Each row is a point on a tangle of strands that fork and nearly touch. The rows are in no order.
Two points are linked if the straight distance between their rows is under 47.4. Some points are linked to none.
q221: [-20  17 -19  -4  25 -11   8   5 -14  -5  -4  -6 -19 -16  -7 -29 -27  -4
  12 -15  18  -9   8  11   2   1   5]
q66: [  1  -6  23 -28   4  10   5 -10   6  -1   3 -29   1  -9  -3  -1 -16  13
 -15  23   3 -22  23   3   0   3   0]
q659: [-18  -5  -3   1  12   3   3  37 -13   7   4   6   3  15  11  14  -2   3
   6  -3  13  -4   2  -3  -2 -18 -23]
q673: [-23   2  -1  10  12  -4   5  31 -18   4   0   2  -6   9   4  18 -14  -6
  17 -12  19   7  -4   9  21 -10 -19]
q193: [  3  11  -3  -8 -10   8 -14  -7  10  -7   1  34  15   4 -17  17 -20  -4
  -4 -10  14 -11   5 -14 -13   9 -10]
q218: [  9  11   6   8   2  -1 -25 -33 -11  22  -3   8  -8  16  26  13  44  14
  -1  31 -27  15 -10 -12 -14   1  28]
q128: [  5  11 -18  11   4  12 -11  23 -21  32  10   4  -7   9   9   9   7 -18
  23 -19   6  32 -13   1 -17 -10   5]
q318: [-10   0  -7   7   8  -9  10   0  11 -13   3 -12   0   6   0  10 -48  -5
  15  -5   7   1  10  32  18  -4   0]
q773: [ -8   2   4  21  31   0  12  33 -11   3 -24 -16 -30 -11  -3  -1 -22  14
   6  -6  29   1   7  10  -1  13  -2]
q230: [ -4  -8   3 -23  -3  -6  14  15  -2   0   2  -9  15 -15   2   5  -6  17
 -13  15  -2   2   4   1 -15 -18 -13]
q91: [ -6   7 -16  10  19   0   6   7 -14  -8 -17  -6 -28 -16 -10 -20  -3  -1
  27 -19  15   5  -2   9  20  14   6]
q661: [  0  -1  35   7 -19  -7  -2 -17 -13  14  -3  -8  16  14  11   7  -1  -7
 -17  37  -9  -8   1 -13 -12   0  10]
q103: [  9  11 -21 -13   5  10 -17   4  10 -18  -3  21 -15 -13 -12  -2   0   9
   3 -28   0  -7   4   1 -13  16  -4]
q680: [ 21 -13  21 -10 -10  17  -2  -6   6  11   6 -31 -12 -17  -8  -6 -12  -5
 -24  10  -4   2   6   2  -4   6  21]
q203: [-22   8 -17  -5  -6 -10   9  25  -5  -5  -6  -3   6  -1  13 -10 -11   6
   0  -7  10 -14  -3  10  12 -10   0]
q455: [ 14   3  -1   7  -8  -8   9  -4   0  35   8  16  -3  17  13  -3  28   1
   5 -23   5  35 -22   8   7  11  -4]
q159: [ 12 -13  15  12  20  -9  13  -6  18 -13   2 -31   2  -4  -4  -1 -20   0
   8   2   8   1  12  22  25  -3  -8]
q697: [ -4 -17  17  -5 -19  -9  14 -11  -3   2  -8  -6  23   7  13  -2   6   4
 -12  25  -9 -17   2   8  12 -11   5]
q353: [  8   2  17 -10 -13  19  -6 -13  -7  18  17 -10  -5  -2  -3  14  11 -11
 -15   9 -25   3  -5 -19  -9   3  20]
q135: [ -2  10  -3 -26  -7  -1 -15 -16  12 -11  -3  21   0 -11  -8   9   0  14
 -22 -14  -9 -18   3 -10 -20   5  -8]
q752: [  9  11   8   5  -4   7 -13 -30 -15  25   3   2  -3  13  19   7  32  -1
  -9  24 -35   8 -13 -12 -20  -6  28]
q990: [ 22   2  14  24  -3  10 -20 -11  -7  -9   6  21  -1   7 -11  15   7 -21
   7  -2 -18  -2  -7 -27  -7  10   4]
q383: [  3 -12  33  11 -24 -10   6 -20  -3  19  -9  -6  22  16  19   1  10   4
 -16  31  -6  -6  -5  -2   5   0  15]
q277: [ 16   0   7  11  -8  18   0   3  23 -11   3   0   8   8  -1  13 -38  -1
   8   1  13 -14   8   2  14   7   2]
q5: [-10  15  -6   8 -19  -1 -13   5 -16  -2   1  18   8  14  10   0   7 -18
  13  -2   0 -11  -4  -5  -8  11  -5]
q209: [ -1   6  -1  22  -4 -20   2 -16  10 -21  -1  12  18   3 -20  12 -17 -23
   5  -4  -8   9  -3   0  20   8  10]
q242: [-18  -7   3  -2  35  -8  12  10   8  -5 -15 -18 -11   2 -11 -19 -13  22
   0   0   8  -6  13  18 -23   0   2]
q938: [ -4   0  -6  -3   9   8   2  12  12 -11   0  -7  -5   3  -2 -10 -33   7
   2  -7  21 -17  13  13   3   3  -7]
q413: [  1  -4  -3   0   5  -9   3  -8   9 -23  -1  -9   0 -13 -23  -2 -26 -10
   0   2  -2   1  10  14   5   8   4]
q112: [-13 -12 -13 -16  26 -12  12  14  -8 -10 -13  -2  -8 -18   0  -8   0  31
 -12   3 -11 -10   5   6 -16 -21 -11]
q298: [ 13  -7  21  16  -1   8 -14 -16  -8 -16  -1  15  -5   0 -21  17  -2 -19
   1  -2 -22  -6  -5 -27   5  11   5]
q700: [ 11  -9   7   8 -15   7  -2 -13 -11  20  12  -2  -2  13  15 -11  25 -26
  -8   6 -15  -3  -8  -3  -9  -8   1]
q655: [ 19   3 -10   4 -18  21 -19  10   5   6   7  11 -12  -2   5  -3   7 -10
 -11 -23  -8  -7  -6  -8  -8   6  19]
q863: [  5 -13   6  18  -3   9   0  21   8  19   9  -1  -5  11   4   8   9  -6
   8 -18  13  32 -11   7  13  -4  -2]
q953: [ -3  -2   8  11 -22  -3  -8  -6  -2   3  -9  18   7  17  19   2  29   2
  -7   0 -16 -15 -14  -8   3   4  13]
q411: [-10   7  15 -19 -16   4   1  -5  -2  11   8  -6  26   9   7  13   2   8
  -3  43   1  -3   5 -14 -20  -5  -1]
q354: [-13  17 -27 -17  22   2 -10  -2   2  -6 -12  20 -15 -10 -16 -13 -18  10
  10 -31  29  -6  10   4  -7  10  -7]
q49: [  3   0   8  21  -4  -4 -30 -23  -7  27  -3   0  -3  29  20  -5  16  -9
 -15  27  -4   6  -9 -14 -22   0  21]
q306: [ -7  11  13 -17  15  -3  -1 -15   8 -15  -4 -24  -5 -15 -15  -8  -2  18
 -16   8 -12 -20  14 -14   1  20  18]
q963: [ -1   1  28  -9 -16   6  -2 -12  -6   9   9  -6  18  12   4   9  -5  -6
 -12  37  -3 -12   6 -12 -19   1  -1]
q516: [ 18   2 -11  19  -7   8  -7   2   4 -10   5  15   7   0 -12   8   4 -19
  19  -6   0  15  -3 -11  10   8   1]
q425: [ 20   9   5   8  -6   2   0  -5  11   3  19 -11   1  -9   4   7  31   0
   3  -2 -18  16 -13 -13   0  -2   0]
q59: [ -5  -8  -7 -11  14 -12   3   1   3 -21  -1 -13  -8 -16 -22  -5 -16  -1
  -3  -2  -8   7   8  14  -7   2  -7]
q493: [-13  -3 -11 -12  10   6  -3  11  14 -12  -4  -3  -7   2  -3 -16 -12  13
  -6  -7  10 -22   7   5  -6   2  -4]
q539: [  3  -8  -7   2 -13  -4   6  21 -15   2   1  -4  -6 -10   7   4   6  -8
   0  -8  -7  25 -10   9  -6  -9 -12]
q361: [ 10   6 -19   1   8  12  -1  11 -21  -5 -17   2 -31 -26  -9 -16  -4  -8
  26 -14  15   6  -2  -3  14  14   3]
q799: [  4  10   0 -19 -12  11  -6  -6  -8   2   4  14  11  -2  13  13  26  16
  -2  22 -29 -10  -3 -16 -23  -9   4]
q255: [  7 -16  17   2 -14   4   5 -16  -3  15  12 -10   4   9  11  -7  28 -12
  -9  15 -14  -6  -3  -7   4  -8   1]
q880: [ 21   4   7  13  -8  -8   1 -22   6  26  10  16  -3  20  14  -4  38  -1
  -1 -11  -8  22 -21  -3   1  13  -1]
q485: [ 12 -11  26  -6  -3   6   7  -7  12  -2   9 -33   5  -2   6   3 -16   1
  -6  18   0 -17  14   8  13  -2  -1]
q819: [ -9   4  -4  12  -3 -26   3 -16   9 -18   5   1  10  -2 -17   6 -24 -19
  -6  -4 -13   3   3  11  14   3  16]
q689: [ -6 -12  12  -9   0 -13  17 -15 -10  18  -3   0  16   4   8  12  40  22
   8  24 -14  29 -11   0   8 -12  -5]
q137: [-11 -12   8  15  35  -6  15  26  -2  -2 -22 -22 -19   0  -2 -11 -10  19
  -2   1  12  -2  11  13 -18   3  -3]
q698: [ -9   2  14  -5   0 -19   9 -21   4  -8  -4 -14  15  -6   2   2  15  12
 -19   8 -25 -18  -2 -11  22  -1  19]
q585: [  8  -3  -6   3 -13   9   2   3 -20  10  11   6 -11   6  16 -11  20 -22
   5  -7  -9  -3  -4   0  -3  -7 -12]
q888: [ -4   3  -2   8  25  15   5  30  -4   4 -18  -4 -24 -10  -4  -1 -35  17
  11 -10  40   1   9   7   2  10  -5]
q90: [ -1   7 -29   1  25  -3  -2 -10  13 -21  -2  12 -10  -9 -25 -16 -26  -4
   9 -14   7   0  13   1  -3   9  14]
q864: [  0  21 -12   2 -10   4 -14   0  -9  -9   5  31  10   7  -3   5  -7 -17
   8 -13   3 -21   0 -15 -10  13  -7]
q555: [-10   1   9 -11 -11  -4   2 -19 -12   5  -3   1  15   5   8  17  38  15
   8  32 -25  16  -8  -7   0  -2   7]
q407: [ -5   7   1 -17  -9   6   0 -16 -19  -1   1  10  10   0  11  16  31  12
   8  34 -33   1  -1  -8 -15 -10   2]
q47: [ 16   6  16  16  -9  -5  -6 -24   5  15  10  -2   3   9   6   7  34  -5
   0   6 -17  18 -16 -13  -1  10   6]
q96: [  3   3  21  11 -11  -1 -17 -16  -5  -1  -2  19  -4  21  11  17  36   3
  -3  -1 -34 -11 -15 -12   0   6  10]
q154: [-13 -12  -3   2  13 -11  10   9   9  -6  -4  -6  -3   3   8  -6  18  13
  -1 -16  -3  -1  -8  10  25  -9  -8]
q42: [  8  -1   5   4  -4 -12   9   0  10  -5   9 -19   8 -12   2   2  22   5
  -1   0 -13  10  -8  -4  10  -5  -5]
q713: [ -8   5  18  11 -10 -27   8 -18   8 -10  -1  -7  21   5   0   7   6  -6
 -13   6 -18  -7  -6  -3  15   2   9]
q467: [-23  -2  -7   4   5  -8   3   4   1  -8   8   7   6  18  -3   3  -1 -17
  19  -9  -1   1   0  12  15  -6 -10]
q431: [  1  -6 -10   5 -10   9  -1   9  -5  28   2   0  16  16  25 -10  19   4
  -3  18   5   6  -9  -2 -21 -22  12]
q558: [ -2  15 -26 -18  25   1 -14  -5  11 -12  -9  22 -14 -13 -13  -7  -2  17
   5 -36  16  -3  10   2 -18   6 -14]
q127: [ -6   4   9 -18  -1   0   0  -6   8 -11   2 -18   0 -15  -6   2   8  15
 -17  11 -18 -20   5 -16   7   6  15]
q478: [  4  -3  20  15 -14  11  -9   0  25  -4   8  -1  12  18  -8  21   6  -6
  11   2   2   9  -8  -3  18  12   9]
q798: [-14   3  19  11 -11 -22   1 -19  10  -1  -2  -3  23  23   3  11  12  -2
   2  21  -2   8  -7   1   7  10   0]
q613: [ 21  -5   4  19  -8  18   5  12  19  -1   8  -9   6   4   2   5 -20  -6
  12  -1  19   6   1   2  20   1   0]
q609: [  7  -7   6  15  16 -11  14   0  13 -12  11 -16  15   1 -12   9 -19 -10
  15   1   7  14   6  12  23 -11 -15]
q855: [ -7   1   0  -4  23  -3 -11 -25  13 -22   3   5 -14  -5 -33  -5 -21  -4
 -10  -3 -13 -20  13  -9  -4  13  17]
q571: [ -4 -12  14  -3  -1  -6   8   2  -6  14   8 -10   4   5   4  17  30   5
   7  13 -13  34  -8   1   0 -13 -11]
q29: [  8 -24  16 -11 -14   5   5   5   3   7  -8 -28 -12 -15   1  -7   0   2
 -20   9  -8  13   3  20   0  -2  14]
q392: [  4 -19   0   9  17  -2   7  31 -12  10 -11 -17 -30 -15   6   1   0  10
 -20  -5   1  15   1   5 -11  -8  -4]
q636: [  6  10 -12 -16   0  -8   5  10   0 -18   3  -1  -2 -24   1   8  11  13
  -4  -2 -23  12  -5  -1 -17 -10 -14]
q315: [ 24  10 -19  10  -5  16  -6   7  -8  -9   4  21  -3  -7  -5   4   7 -21
  24 -15   0   9  -4 -13   7   8  -3]
q792: [-25   6 -10  12   5 -18   2 -13   7  -7  13  14   8  22  -4   2   4 -19
  13 -18  -5  -1  -2  10  24  -3   3]
q989: [-22   6 -12  13  36 -21  14   9 -19   1 -12 -16 -22 -11  -6 -17 -25  -3
  12 -10  20   3   8  20  12  -2   4]
q922: [  1 -25  19  -9 -15  -6   8  -8   3  -2  -9 -17  -8  -5  -1  -1   9  -2
 -15   6 -11   9  -1  19  17   6   3]
q212: [-25   7 -19   1  -6 -18  12   4  -4  -4  -4   7  15   9  17 -11   9   4
   1  -6  -4 -16  -5   7  17 -15   6]
q946: [ -5  -6 -15  -8  11  -2   6   6  -9 -10   3   3  -3  -1  16 -15  20   7
   0  -3 -17 -24   2   1   2 -20 -14]
q549: [  4  -7 -10  -2  -3   6   5   8 -19   1   5  -2 -14  -1  19 -19  19  -8
   1  -7  -7 -15  -1   2   5 -10 -16]
q531: [-22   2   5   6  -3 -24   0 -15   4   3  -4   4  19  32   9   7  17   1
  11  24   2  15  -6  11   2   4 -11]
q139: [-13 -13  -2  -5  -6 -21  19 -13  -3  -3 -10  -1  31  -4   7  -3  12  14
  -6  17 -15 -11  -4  11  17 -20   8]
q377: [-24  -6 -15  -7   0 -21  11  -3   2  -9   0   3  16   5   7  -8   4   5
  -6   3 -16 -15  -1  11  11 -22  10]
q917: [-19   4  -7  14  25 -20  11  15 -11  -1 -19 -16 -24 -11  -1 -13 -11   7
  13 -20  19   5  -3  20  28   5   4]
q882: [ -6  -7  11 -31   7  -2   6 -14  11  -5  -2 -16   0 -10 -10  -7 -23  15
 -17  10   7 -18  19   9 -12   0 -10]
q937: [  3   1 -12  -9 -14   2  -1   2  -6 -15 -11   9 -11  -8  13 -17   7  10
 -19  -3 -16 -30   1  -3  -8   6   6]
q170: [ 27  -8  18  -9  -9  19  -4 -13   8   8   5 -13  -9 -20 -16  -1 -23  -4
 -27   5   5  -4  11  -8 -13  11  12]
q502: [  4   3   9  12  -8   3 -17 -12   0  25  12  -9   8  21  12  -3  15 -10
  -6  32  -2   3  -4 -14 -26  -3  12]
q566: [  8  -7  -4  -4   5 -13  11  12   0 -11  -2 -20  -5 -27   3  -2  17  18
  -8   2 -19  12  -4  -1  -1 -13  -6]
q749: [ -1   0  13 -21 -14  -1  12   7  -5   9   5 -15  25  -8   6  12  -1  11
  -7  34  -2  10   4  -6 -19 -16  -6]
q399: [  5   3  13  12  -1  12  -6  -2  27 -16  10   0  13   9 -18  21 -17  -5
   6   6   2  -8   2 -10  17  11  12]
q148: [ -1  10 -22 -14   7  12  -5   7  -1  -6 -16  22 -12 -15 -17  -8 -26   4
  12 -19  32   2   8   2   1  13  -8]
q598: [ -4  -5   0  -7  -8  11   5  29  -8  18   7   3   4  10  17   3  -9   0
  -3   3  17   2  -2   5 -12 -18 -15]
q979: [ -1  16 -23  -5   4   1 -15   2   8 -26  -5  13 -16  -9  -3  -8   0   7
   0 -23 -13 -17  -1   1  -9  16   8]
q122: [  7  14 -12   8  -5  21  -9  23 -10  34  13   4   1  11   6   3 -11 -19
  18  -8  25  22  -8   0 -14  -8   8]
q60: [  2   0  21 -17 -14  15  -7  -3   5   1   9  -7  -2  -5  -8  11  -1   5
 -18  11 -12 -12   4 -19  -4   8  11]
q642: [ -9   9 -19 -11  14  -8   8   7 -19  -7   4  -2 -10 -14   1 -23 -13  -8
   4 -13  14 -20   7   2   1  -6 -18]
q492: [ 11  -3   1 -24  -8  14  -5   6  17   8   6  -4  -7 -18  -8   1  -6  17
 -21  -7   7   8   2  -5 -21  -2  -6]
q711: [ 11   6  16  19 -13   5  -1  -4   9   2  16  -7  19  14   5   0  -3 -14
  -1  14   7 -12   1 -15  -3   3  -3]
q595: [ 32  -5   4   3 -16  15  -5  -6   4   5   3   2  -6 -16 -13  -9 -19 -10
 -25  -4   4  -3   2 -13 -13  12   9]
q637: [  4   6 -12  -7  11  24  -5  27   0   0  -9  12 -13  -8  -7   1 -32   8
  18 -14  40   1   9   0  10   5  -5]
q594: [  1  -5 -12   9 -15   6   0   3  -5  21  -3  10  22   5  27  -6  31  18
   4  24  -9   0 -10  -7 -13 -20  13]
q835: [  0   0   7 -16  15  -2  -1 -36  16  -6 -19  -1  -3 -15 -27 -11 -23  11
  -9  -1  22   1  20  13 -23  14 -10]
q363: [ 10 -15   0  -9   8  11   0  21   3   6  -1 -13 -22 -18  -5  -5  -2  16
 -17  -6   1  12   1   0 -20  -8  -9]
q509: [  7   3  -4   2   2  15   1   0  22 -17  -4   1  -1   5  -1   3 -49   8
   7  -3  17 -20  16  13   9  12   3]
q321: [  6   8  -6  18 -15   5 -22  -3  -6  16   5  13  -1  23  11   6  22 -19
  16  -2   0  20 -10  -1 -14  12   9]
q77: [  9 -17   1  12  -1  -5  10  24 -10   3 -10 -21 -16 -18   6  -4  -3  -1
 -10 -11   8  25  -4  15   7  -5  -8]
q840: [-11  -5 -19   0  11   5   2   0  -8 -17   2  12  -7   2 -17  -3 -17 -24
  20 -10   5   0   7  10  17   0 -10]
q672: [-18   2   0  11   3 -16  15  16 -21   5  -5   0  -4   2   4   9  -4 -12
  19 -12  14  21  -9  13  24  -3 -21]
q326: [ -5   4  -6   1  15  -6 -11 -17  12 -26  11   4  -7  -3 -18   3   0  -8
  -3 -10 -23 -15   3  -8   6   6  11]
q596: [ 15   5 -21   3   2  15  -3  11 -16  -3   3   9 -20 -20  -3  -8   2 -15
  18 -18   5   7  -1  -5  10   4  -5]
q113: [  3  -5   0   0 -16  13   6  20  -3  26   8  -5  11  10  23  -7  -4  -1
 -10  12  12   0  -3   2 -16 -24   1]
q163: [ -7   2  -3   4 -18  -8  14  28  -1  -1  -6 -11  11  -4  18  -4 -13   6
  -4  -4  14   0  -4  14  12  -7  -2]
q397: [ -5  -6   1   1  -1 -14  11  -4  10   2   2   6   6  11  13  -8  31  13
   0 -16  -6  -3 -12   3  26  -5  -6]
q779: [-21   2 -12  -9  28   1   2  14  10  -6 -13  -1 -16   1  -4 -19  -8  26
  -1 -16  17 -14  11   7 -18   2  -4]
q87: [ -7  -3 -22 -15  22  -1   7  14 -11 -12  -5   9 -14 -10  11 -14   7  20
  -6  -6 -11 -20   7   2  -9 -20 -18]
q487: [  4   3   1  18  -5  -1   1   9   3  38   5   0   0  20  13   5  15  -6
  10 -18  17  37 -19   9   5  -3   6]
q879: [  5  -3  -7  15  -2  -5 -31 -27  -8  24  -8  11  -7  27  30  -4  37   6
  -8  29  -6   8  -8  -7 -14   0  18]
q266: [  6   0  13  15 -13   4  -4  -2   5  -8   7   0  10   6  -1   0  -3 -14
  -9   2  -5 -21  -2 -14   2   7   2]
q744: [  0   4   6  -9  18   4  -7 -19  19 -18  -1  -5  -8 -11 -26  -8 -14  10
 -11   2  -1 -22  12 -12  -9  19   9]
q656: [  0  19 -12  -3 -11  14  -6  17 -20   5   1  20   7   0  -8  11 -11 -23
  40   0  25   9  -4  -7   9   6   0]
q201: [ -7   7 -18   1  -8  -6  -5   4   1 -18 -10   9  -8  -1  14 -12   9   6
  -8 -14 -15 -28  -4   4   6   6  10]
q893: [  6   4  -3  23  -5 -10   0 -12   9 -12  -1  15  15   8 -14  11   5 -19
  18  -9  -1  17  -8  -5  20  13  -2]
q871: [ 13   2 -10  -3  -3  24  -8  28   7   9   8  12  -1  -2  -6   5 -19   1
   9 -17  31   7   2  -6  -4  -2  -8]
q498: [ -5  13 -16 -18 -12  -3   5   4 -21  -2  -3   7  -2 -12   6 -17 -13  -8
  -7  -9  10 -19   4   1  -8  -1 -18]
q600: [  5  -1  -7 -27  -4   8  -8  -5  12  -2  -5  10  -9 -16  -5  -7   2  20
 -20 -12   7  -9   5  -3 -21   2 -15]
q466: [  3   7 -11   7  -7  10 -10  15 -26  26   8  11 -15   9  13   9  19 -20
  24 -20   1  29 -15   9  -2  -4   1]
q54: [ -4 -16  -8  12  26   4   0  18   8 -17  -5  -8 -18  -4 -18  -4   0   2
  16 -14   4  11   3   7  14   4  -8]
q874: [-14 -16   0   8  21  -3   1  20   8 -10   0  -8 -13   6  -4   5   9   6
   5 -18   1   5  -3   9  21  -7 -12]
q236: [  3 -10  13   8 -16   6  -1   7  20  10   6  -4   4  13   5   7  17  -1
   1  -9   4  17 -11   5  17   3   5]
q563: [ 16   9 -12   3  -7   5  -5  -7  -3 -15 -11  20  -1 -19 -16  -8 -26  -9
  -9 -12  12 -15   8 -13  -4  18  -1]
q480: [  3  10   4 -29 -14   8 -11 -11  -2  -4   2  21   2  -9   2  17  12  15
 -15   4 -25 -15   0 -18 -21   2  -1]
q198: [ -2  15 -16 -10  -6  -8   3  -9 -11 -11  -9  13  -1 -15 -10 -13 -36 -12
  -8 -13  16 -18   9   2  -4  13  -6]
q666: [ 14   6   4  14 -10  11  -9  -2   0  15  18  -1  13  13   7  -8   6 -20
   2  15   9   0   0 -17 -22   0  -5]
q169: [ -7 -16  13 -13  -6 -22   8 -13   4 -15 -19 -22   0 -11  -4  -5   1   5
 -17   8 -17  -2   4  22  17   4  14]
q233: [ -9 -14  -5 -19  13  -9  14  18  -2  -3  -9  -8   6 -12   2  -4 -14  23
 -16  10   4 -10   8   8 -10 -20 -13]
q757: [ -2   5  -4  11  -9 -16  11  17 -22  13  -3   1  -2  -6  13   5  17  -6
  10 -14   6  29 -16   8  10  -4 -18]
q426: [ 17  -9  -7  -2   0  27 -12  17  13  -2  10   6  -7  -3 -14   0 -10  -2
   2 -10  13   4   4  -6  -2   4  -2]
q951: [ 29   2   0   9 -14  15  -9  -4  -3  -6 -10  26  -1 -15 -14  -1 -24 -12
 -13 -13   6  -8   2 -23  -8  15   5]
q217: [  7   6   9  -8 -11  13  -3 -24 -17  30   8  -9   1   3  10   9  20  -5
 -16  23 -36   6  -9 -15 -20 -10  29]
q178: [-22   4  -5   7  -1 -18   1   3  -4   0   1   6  16  26  13   2  15  -6
  20   6   3  10  -6   9   2  -7 -14]
q807: [  1   4 -11   4  -2   9 -18  -1   0  29  11  -3   8  23  22  -5  19   0
  -2  26   2  10  -4  -9 -35 -13  10]
q572: [  4  11  -7   1 -14  20  -5  30  -7  21  10   3   2   4   9   1 -11 -11
  12  -8  25   7  -4  -2  -9  -6  -2]
q434: [-10 -10   5 -29  18  -6  14   3  -7  -7  -7 -26   7 -25  -4  -2   4  26
 -11  20 -14  -3  13   0   7 -15   6]
q640: [ -3  18  12   1   9  -8 -12 -15   3 -22   9   2   2  -8 -16  17   2   0
  -5  -3 -33 -15  -4 -26   3  10  12]
q899: [  3   6 -11  -4   2  10  -2  -8  10 -14   2  31  16  10 -18  15 -38 -15
  11  -1  16  -5  11  -4   4   4  -6]
q745: [ -7 -13  16   7   4 -13  12   6   2  14   5  -7  11  17   6  14  19   4
   8   7   2  31 -10   6   7  -9 -22]
q651: [  2   0 -19  -8  12  14   3   5   1 -15  -2  22   4   4 -21   8 -36 -16
  22  -4  19   6  12   3  15  -1  -6]
q536: [  7 -18  12   1 -13  -3  12 -13   5  13   2  -1   6  11  13 -12  32   4
 -12  -1  -7  -7 -10  -2  21  -6   1]
q317: [  1   6  28   7   2   2 -10 -14  -3 -15   5  -2   1  -8 -24  19  -5  -7
  -5   3 -23  -7  -3 -28  11  15  12]
q604: [  2  -5  -1  13 -23   0  -2 -11  -7  19 -10  18  14  18  28  -6  35   9
  -4  17 -14  -6 -13  -6  -5  -5  18]
q897: [ -5  -7  11  11  10 -18  16   4  10  -4  10 -18  16   6  -2  13  -3  -6
  11   5   4  19  -1  14  15 -12 -22]
q153: [ 14 -12  -3   2   7  18  -6   9  18 -13   3  -4 -10 -10 -23  -1  -5   0
   8  -4   6   8   5  -3   7   8  -1]
q553: [ 16 -16  22   2   5  -1  13   0  14  -2   6 -36   5   0  12   2 -22   8
   1   9   6  -8  15  20  18  -7  -8]
q224: [ -5   3 -17 -17   4 -12   3   3   0 -21   2  -1  -5 -17  -9  -3  -4   4
  -2  -8 -13   3   1   6 -13  -4 -16]
q716: [-15   3   6   9   3 -31  11 -26  15   0   8  14  17  23  -4   1   5 -10
   2 -13  -3   5  -8  11  25   7  -2]
q123: [ -2  -5  16 -25  23   0   5 -26  11  -2  -9 -15  -6 -12 -22 -15 -20  15
  -9   5  17  -8  24  11 -22   9 -15]
q641: [-10   3 -10 -11  18   1  -1 -31  14  -9 -21  17  -6  -6 -24 -15 -33   7
  -2 -14  31   0  19  16 -16  11  -5]
q81: [-10  18  -5   5 -16   4  -3   9 -22  10   5   9   3   5   8  -2   2 -23
  29   0  21  -1  -7  -1  10   6  -8]

A fork is a point with three links, a tip a point with one. Leave the first point through the second and follow the links. Name the first fork or tip that comes.
q799; q407 -> q641
q137; q242 -> q277
q642; q498 -> q169
q689; q555 -> q598

A fork is a point with three links. Follow the links from the first point to the second and name the forks in between, in order.
q54; q594 -> q871, q572, q598, q431
q946; q128 -> q871, q572
q242; q757 -> q637, q871, q572, q598
q855; q193 -> q127, q467
q874; q148 -> q871, q637

Follow the links from the first point to the second, and from the first to the third. Name the last point that the two ways share.
q757; q558; q242 -> q637
q326; q840; q431 -> q127
q201; q242; q96 -> q637
q135; q502; q54 -> q598
q979; q673; q536 -> q871
q572; q752; q953 -> q431
q558; q946; q598 -> q871
q317; q840; q218 -> q127

Name the points in between on the shortest way along the links from the first point to the second, in order.
q572; q600 -> q598, q659, q673, q672, q757, q539, q77, q392, q363, q492
q689; q392 -> q555, q407, q799, q480, q135, q600, q492, q363
q487; q148 -> q863, q236, q478, q399, q277, q509, q938, q493, q779, q242, q137, q773, q888, q637
q47; q893 -> q425, q42, q566, q636, q224, q59, q413, q819, q209
q221; q413 -> q989, q917, q91, q361, q596, q315, q516, q893, q209, q819
